Points on a hilly landscape, in no order, each with its height.
A climber steps from a point to the highest of its 2 nearest points, and stops where none of them is higher. Distance is the straight distance between rows; heights are no part of it.
k_708 h=383: [111 155 122 127  99  77 138 125  94 101 112 142 141 153 132 109 120 102
 205 110 116]
k_313 h=381: [146  88  95 110 124 131 167 124 163 177  97 116 124  99 108 152 112 145
  84 111  89]
k_483 h=214: [123 127 137 117  74 157 114 153  65  56 139  87 181 160 119 167 158 106
 176 119 176]
k_793 h=371: [ 91 121 120 156 150 148 135  55 148 150  84 170 111 177 186 134  82 148
 134 146  88]
k_910 h=212: [100 138 141 151 162 196 152 134 108 156 155 114 139 110 140 160 142 160
 137  54 115]
k_566 h=458: [ 75 147 161 108 113 174 107 170 133 115 101 164 156 186 177 119 186  96
 175 131 197]
k_473 h=88: [174  88 118 154 165 138 125  79 176 131 148 142  97  90 131 104 128 115
  62 150 165]
k_674 h=119: [177  93 131 164 133 157 134  96 114 127 170 173 130  97 120  99 144 136
  76 147 152]
k_802 h=443: [141  99 132 135 127 129 197 119 169 123  91 136  83 116 112 173 135 136
  89  98 113]
k_442 h=328: [149 111 136 132 160 129 104 112 173 169 132 140 144  74 135  72 128 149
  78 195  94]
k_756 h=313: [191 123 116  91 151  97 147 131 169 148 111  83  97  93  84 108 119  83
 105 111 145]
k_506 h=528: [101 149  97 139  81 165 100 154 124 143 119 118 162 186 155 109 215  83
 130 114 159]
k_908 h=428: [ 71 139 135 152 118 147 129  87 153 116 117 175 134 191 190 110 123 142
 143 180 110]
k_806 h=237: [130 133 153 137  75  76 153 155 106  99 148 156 148 116  99 104 157  98
 114 139 130]
k_823 h=444: [149  82  96 138 162  97 165 105 206 104 111  76 115 139 106 156 107 138
 159 105 138]
k_833 h=420: [ 92 179  99 142 100 103 104 138 110 111  94 112 114 166 151 141 120 119
 176 120 156]
k_627 h=147: [101 140 150  97 141  89 107 167 101 142 164 108 152 149 106 111 113 152
 166 150  99]
k_269 h=208: [105 132 171 133  87 120 145 126 108 160 152 161 148 153 136  88 153 106
 116 143 108]
k_430 h=263: [147 124 127 114 128 156 152 138 108 113 122  95 119 126 102 144 140 134
 121 123 120]
k_452 h=491: [185  70 130  89 162 132 101  94  82 117 162 146 130 134 130 127  72 134
 118 186 153]
k_664 h=275: [142 129 107 139 135  90 118  81 132 139 174 146 103 141 147  99  87  99
 135 144 173]
k_69 h=70: [127 152  65 166  60 116 129 111 118 139 114 138 129 151 163 149 113 115
  87  92 165]
k_845 h=307: [ 79 121 156 157 105  86 160 157 165  83 156 126 147 165 132 134 138 139
 149 110 159]
k_868 h=271: [ 71 125 139 191 120 137 113 128 146  72 140 121 148 169 152 143 154 141
 172 114 145]
k_76 h=347: [109 160 118 100 116 106 114 110  81 154 124 139 151 177 165  91 102 105
 176 126 120]
k_490 h=164: [149 160 138  92 160 155 100 135  73 110 124 132  87  79 110 170  88 152
 134 107 116]
k_718 h=433: [ 76 132 154 118 135 154 127 129 128 139 150 144 153 220 151 105 155 109
 176 127 196]
k_25 h=587: [176  99 137 133 115  92 145 112 159 112  85 131 159  53 135 111 117 128
 120 150  67]
k_317 h=317: [145 109 130 127  95 123 122 125  59 109 145 169 164 119 136 139  85 146
  95 143 135]
k_898 h=492: [113 175  99 147  97 125 103 134 107 149 141 121 154 134 137  66 178  93
 138 138 149]
k_18 h=284: [165 144 149 110 167  99 136 122 158  89  92  97  75  83  86 115 122 109
 133 127 130]
k_289 h=339: [114 118 120 102 141 176  98 159  89  99 146 106 162 155 107 134 146 156
 161 167  98]
k_367 h=485: [160  80 169 144  99  77 133 104 165 102  98 158 165  81 142  78 120 126
  86 195  94]
k_416 h=171: [108 146 173  87 131 109  83 169  89 106 135 139 116 129 119  90 146 123
 153 181 100]
k_940 h=397: [155  75 157 148 120 129 116  82 166 132 111 151 130  76 126  44 141 114
  93 219  75]
k_133 h=493: [142 124 131 135 106 126 199 124 146 151  82 141  70 165 105 166 161 102
 117  59 133]
k_587 h=143: [178 115 166 135 149  80 140 125 120 125 134 147 137  38 116 137  75 146
 104 111 124]
k_169 h=265: [ 77 130 138 126 164 170 137 128 148 176 137 148 131 139 153 159 107 191
 133  92 102]
k_611 h=87: [120 111  72 127  63 118 148 147 145 128 112 122 138 159 136 175 113 143
  69 113 139]
k_410 h=115: [169 137 139 100 158 124 111 136 101 142 133 149 102  49 115 164  74 151
  72 126 139]
k_508 h=311: [124 163 123 133 138 114 108 113  68 172 159 149 127 130 142 120 106 108
 146 119 155]
k_698 h=570: [ 86 162 101 134  85 177  80 153 102 121 141 140 156 174 154 132 178  95
 124 114 225]
k_526 h=752: [179  82 117 111 177 137 106  85 145  98  90 150 105 111 144  74 124 118
 122 217 100]
k_20 h=163: [158 168 136 146 136 179 161 171 101 121 121  70 130  96  83 155 182 116
 131  46 119]
k_880 h=168: [136 127 102 164 145 206 153 119 124 137 135 122 125 109 112 181 156 155
  88  61 130]
k_187 h=282: [101 124 148 102 127 164 121 153  82 101 110 119 164 141 147 175 148 156
 165 121  83]
k_49 h=93: [138 120  79  88 119  93  99 160 154 165 111  95 144 119 121 147  72 133
  97 156 133]
k_65 h=226: [117 150 171  84 146 133 121 158  61 126 101 158 129  95 131 175 109 160
 148 127  69]
k_834 h=235: [118 158  96 152  89 117 105 138 103 167 135 159 164  81 136 129 109 127
  83 108 133]
k_547 h=496: [ 76 132 113 119 133 150  89 160 123 103 163 141 124 189 159 138 137 116
 152 136 216]
k_366 h=342: [136 109 121 119 185 140 119 110 115 168 176 116 108 145 107 136 114 151
 143 113 154]
k_390 h=246: [138 160 184 108 166 122 144 142 114  93 109 138  51 106  89 123 151 113
 165 127 109]
k_472 h=267: [123 136 133 168  72 111 132 118  86  71 122 150 151 118 137 135 133 127
 127 140 140]
k_665 h=274: [145 139 100 130 122 128 105 129 122 192 159 147 149  83 133 108 121 144
  57 165 107]
k_743 h=745: [198 111 143 129 157 126 142 128 117  90  98 104 149  77  93 102 139 114
 148 150  83]
k_271 h=406: [112 134 102 126 134 185  81 150  82 141 156 122 174 162 147 109 139 132
 135 149 143]
k_403 h=222: [115 129 118 122 127 126 111 151 141 124 129  90 137 111 102 102 185 134
 142 141 103]
k_454 h=532: [ 79 166 183 115 146 177  95 161 143  81 114 162  94 162 164 155 181 119
 159 126 186]
k_899 h=599: [189 101  99 127 165 117 135 120 166 100 100  42 141  91  91 126 139 118
 174 130  93]
k_418 h=156: [168 110 102 144 112 152 125 113 102 137 182 138 105  93 103 138 119 110
  51 122 165]
k_815 h=318: [147  90 165  65 146  97 158 119 174 185  99 127  99 100 105 100 102 125
 121 157  49]
k_663 h=337: [ 50 145 156 143  98  85 147 166 168 140 126 124 104 164 122 150 150 115
 123  96 132]
k_821 h=388: [171 107 146 128 138 124 121  79  44 159 161 170 144 133 152 120  73 142
 137 162 124]
k_125 h=297: [158  80 184  77 159  94 136 105 136 190 149 163 127 101 120  75  69 135
 106 160  88]
k_484 h=387: [108 150  85 148 163 102 133 134 174 102 117  61 120 145 114 157 138 133
 167  85 145]
k_741 h=533: [ 99 136 113 146 154 127 106 107 171 118 129 137  93 164 155 107 129 146
 139 170 137]
k_673 h=54: [130 167  70 172 126 116 128  81 120 123 133 123 131 127 149 171  84 122
 138  87 175]
k_919 h=460: [111 158 135 176 131 125 149  74 130 121  86 166  84 153 174 138 127 125
 125 122 108]
k_432 h=276: [134  79 188 117 161  95 132 104 198 183 142 149 152  93 125  54  82 156
 135 187  59]
k_595 h=173: [163 135 180 132 129 114 148 127  98 130 127 172 113  68 110 107 120 124
  97 135  95]
k_194 h=110: [151 140  66 130  73 131 147 149 129 145 101 107 116 104 116 189 151 112
  54 106 133]
k_731 h=137: [162 131 117 128  97 198 165 166  94  73 127  54 133 136  87 175 180 109
 151  68 142]
k_632 h=536: [115 147 145 153 102 128 176 107 142 119  90 158  91 184 147 147 151  97
 140  90 163]
k_173 h=330: [103  94 127 119 180 130 160 106 151 158 154 164 118 175 153 139  77 181
 134 123 122]
k_37 h=134: [119 135  93 155 110 177 127 168 163 137 115  93 111 101 120 186 171 141
  65  83 128]
k_321 h=206: [167 139  91 126 110 163 109 152  90  93 127 108 109  83  92 157 133 118
  85 131 150]
k_323 h=340: [164 105 116  78 154 103 157 104 160 186 115 105 125 122 110 109 106 130
 118 137 106]
k_503 h=188: [134 148 130 141 128 119 140 162 147 146 123  82 130  72 102 156 163 143
 130  59  99]
k_299 h=207: [116 160 203 111 140 109 121 129 103 113 123 170  76 108 113 105 125 134
 123 151 111]
k_735 h=69: [119 128  78 126 120  84 113 124 143 136 116 110 130 130 160 158  66 132
 127 111 143]
k_351 h=247: [104 145 128 130 132  67 149 102 131 122 165 136 111 179 129  94 105 110
 173  98 178]
k_15 h=223: [ 86 115 164 125  99 139 131 133 167 165 155 159 143 162 122  82 151 149
 125 177  69]
k_330 h=121: [118 115  90  87 102  88  95 175 106 139 139 107 176 148 113 130  93 135
 131 157 120]
k_991 h=515: [186  74 122 147 165 105 150 102 202 104 121  88 149  91 111 104 122 122
 138 105 131]
k_137 h=205: [118 137 134 138 113  91 134 165 170 159 121 113 141  91 105 104 167 124
 136 107  58]
k_953 h=456: [111 184  91 173 118 161  73 135  99 145 175 106 164 103 137 103 136 133
 140 119 154]
k_711 h=242: [101 135 103 172  81 160 122 129  98  48 121 102 172 152 157 162 158 126
 190 111 156]
k_870 h=254: [113  98 174 104 108  96 149 109 183 196 162 134 166 140 113  48 112 129
 121 181  55]
k_435 h=416: [111 134 112 105 201 124 111 119 149 137 145 131  96 145 136 142  78 155
 136 137 125]
k_102 h=357: [ 74 151 113 125 130 106 139 136 191 150 108  91  87 178 140 170 145 128
 137  80 152]
k_994 h=461: [ 95 179 147 119 125 130  97 166 120 103  98 128  84 166 144 169 150 106
 157 103 175]
k_602 h=700: [171  75 105 113 145 144 123  92 104  80 121 135  94 136 122 121 112 127
 119 172 129]
k_750 h=172: [126 125 141 111 134 204 117 166  92  79 138  78 143 161 102 160 162 126
 167  94 159]

Where does a climber stop that starts at each point below?
k_664 | k_454
k_483 | k_743
k_410 | k_698
k_269 | k_526
k_330 | k_632
k_673 | k_435
k_587 | k_632

Write out the way that a climber takes from each point below.
k_731 | k_750 k_483 k_711 k_868 k_845 k_663 k_102 k_484 k_823 k_991 k_899 k_743
k_15 | k_870 k_432 k_125 k_815 k_323 k_313 k_802 k_133 k_632
k_735 | k_49 k_330 k_627 k_416 k_299 k_390 k_18 k_756 k_323 k_313 k_802 k_133 k_632
